Points on a hilly landscape, in no order, each with its height.
From any point a ball rolls to the lowest of the 4 points nearest to it. It stops when none of these is lower. Distance is the straight distance between rows; heights are no part of it.
j_561 height 1.55: |  92 |  53 | 116 | 100 |  41 | 134 | 136 |  72 |
j_915 height 5.71: | 106 |  81 | 132 | 126 |  95 | 100 | 128 |  95 |
j_197 height 7.73: |  98 |  80 | 122 | 111 |  94 |  63 |  95 |  79 |
j_966 height 0.80: |  50 |  32 | 130 | 108 |  34 | 144 | 118 | 137 |
j_573 height 0.89: | 126 | 153 |  45 |  77 |  81 |  64 |  59 |  41 |
j_859 height 0.49: |  97 | 123 |  52 |  80 | 101 |  58 |  61 |  40 |
j_265 height 5.40: | 101 |  92 | 109 |  95 |  83 |  51 |  70 |  66 |
j_719 height 1.72: | 109 | 132 |  47 |  92 | 134 |  71 |  89 |  43 |
j_712 height 2.13: |  94 | 144 |  40 | 115 | 175 |  89 | 106 |  98 |
j_637 height 4.10: |  77 |  97 |  80 | 112 | 131 |  65 |  80 |  90 |
j_584 height 0.15: |  53 |  18 | 150 | 109 |  25 | 138 | 113 | 141 |
j_335 height 0.59: | 113 | 134 |  53 |  74 |  93 |  64 |  61 |  39 |
j_414 height 1.59: |  82 |  59 | 117 | 109 |  58 | 142 | 137 |  96 |
j_707 height 3.16: | 131 |  76 | 134 |  97 |  40 |  93 | 114 |  52 |
j_111 height 1.05: | 115 | 151 |  49 |  81 |  48 |  65 |  41 |  42 |
j_391 height 1.04: | 130 | 149 |  48 |  80 | 109 |  63 |  77 |  28 |
j_617 height 6.05: | 129 |  97 | 144 |  68 | 154 | 164 | 128 | 166 |
j_935 height 1.74: |  76 | 131 |  50 | 112 | 166 |  88 |  90 | 129 |
j_416 height 3.80: |  92 |  86 | 123 |  93 |  95 | 165 | 137 | 156 |
j_143 height 4.44: | 115 | 111 | 136 | 101 | 156 | 114 | 105 | 170 |
j_626 height 6.56: | 111 |  99 | 128 | 121 | 110 | 119 | 134 | 133 |
j_823 height 5.81: | 121 | 100 | 134 |  78 | 130 | 164 | 132 | 170 |
j_785 height 2.74: |  72 |  62 | 126 |  82 |  74 | 175 | 113 | 172 |
j_956 height 1.23: |  66 |  37 | 118 | 105 |  34 | 143 | 119 |  97 |
j_576 height 0.28: | 106 | 148 |  37 | 114 | 171 |  68 | 111 |  61 |
j_909 height 6.94: | 107 |  90 | 130 | 123 |  96 | 108 | 134 | 117 |
j_920 height 7.57: |  88 |  88 | 111 | 129 | 120 |  68 |  92 | 104 |
j_816 height 1.46: |  87 | 112 |  55 |  90 | 127 |  66 |  78 |  60 |
j_137 height 5.86: | 110 |  79 | 137 |  56 | 155 | 180 | 126 | 164 |
j_260 height 3.79: | 107 |  78 | 134 | 115 |  74 |  94 | 125 |  77 |
j_29 height 0.44: |  78 | 125 |  76 | 109 | 167 |  90 |  83 | 156 |
j_622 height 5.99: | 110 | 102 | 126 | 112 | 109 | 132 | 137 | 144 |
j_886 height 3.09: | 113 | 104 | 105 |  85 |  55 |  47 |  49 |  59 |
j_985 height 5.20: | 108 |  92 | 128 |  70 | 124 | 181 | 127 | 172 |
j_990 height 0.68: | 132 | 161 |  54 | 118 | 181 |  50 | 104 |  48 |
j_105 height 0.21: |  84 | 115 | 108 | 113 | 153 |  93 |  90 | 160 |
j_535 height 1.35: |  55 |  38 | 127 | 101 |  41 | 161 | 121 | 156 |
j_466 height 2.40: |  78 | 110 |  52 | 107 | 149 |  75 |  86 |  75 |
j_800 height 3.06: |  71 | 109 |  83 | 121 | 146 |  81 |  85 | 128 |
j_152 height 1.73: | 115 | 116 |  92 |  92 |  31 |  48 |  41 |  68 |
j_454 height 5.91: | 119 |  82 | 133 | 108 |  69 |  63 |  92 |  60 |
j_288 height 1.60: | 136 | 156 |  51 |  88 | 129 |  58 |  86 |  28 |
j_130 height 0.27: | 101 | 103 | 121 | 130 | 122 |  91 | 117 | 138 |
j_173 height 0.52: | 109 | 145 |  63 |  95 |  20 |  55 |  27 |  57 |
j_377 height 2.14: | 113 |  64 | 124 | 104 |  55 | 110 | 124 |  57 |
j_542 height 3.63: | 123 | 100 | 122 |  90 |  38 |  49 |  57 |  60 |
j_815 height 2.58: |  83 |  80 | 113 | 109 |  79 | 150 | 137 | 135 |
j_647 height 6.40: | 113 | 106 | 135 |  95 | 129 | 146 | 130 | 161 |

Two balls start at each pair of points below. Name the first point that both come to, or write -.
j_265 / j_542 | j_152
j_391 / j_637 | j_859
j_416 / j_935 | -
j_466 / j_288 | j_859

Call two points neighbours if one is among the 4 nearest of the other. Go from one point of each pair to the other, from neighbour to neighbour, staying as low as possible. Name the highest point that can't be avoided.
j_859 / j_576 | j_288
j_173 / j_130 | j_712
j_859 / j_173 | j_573
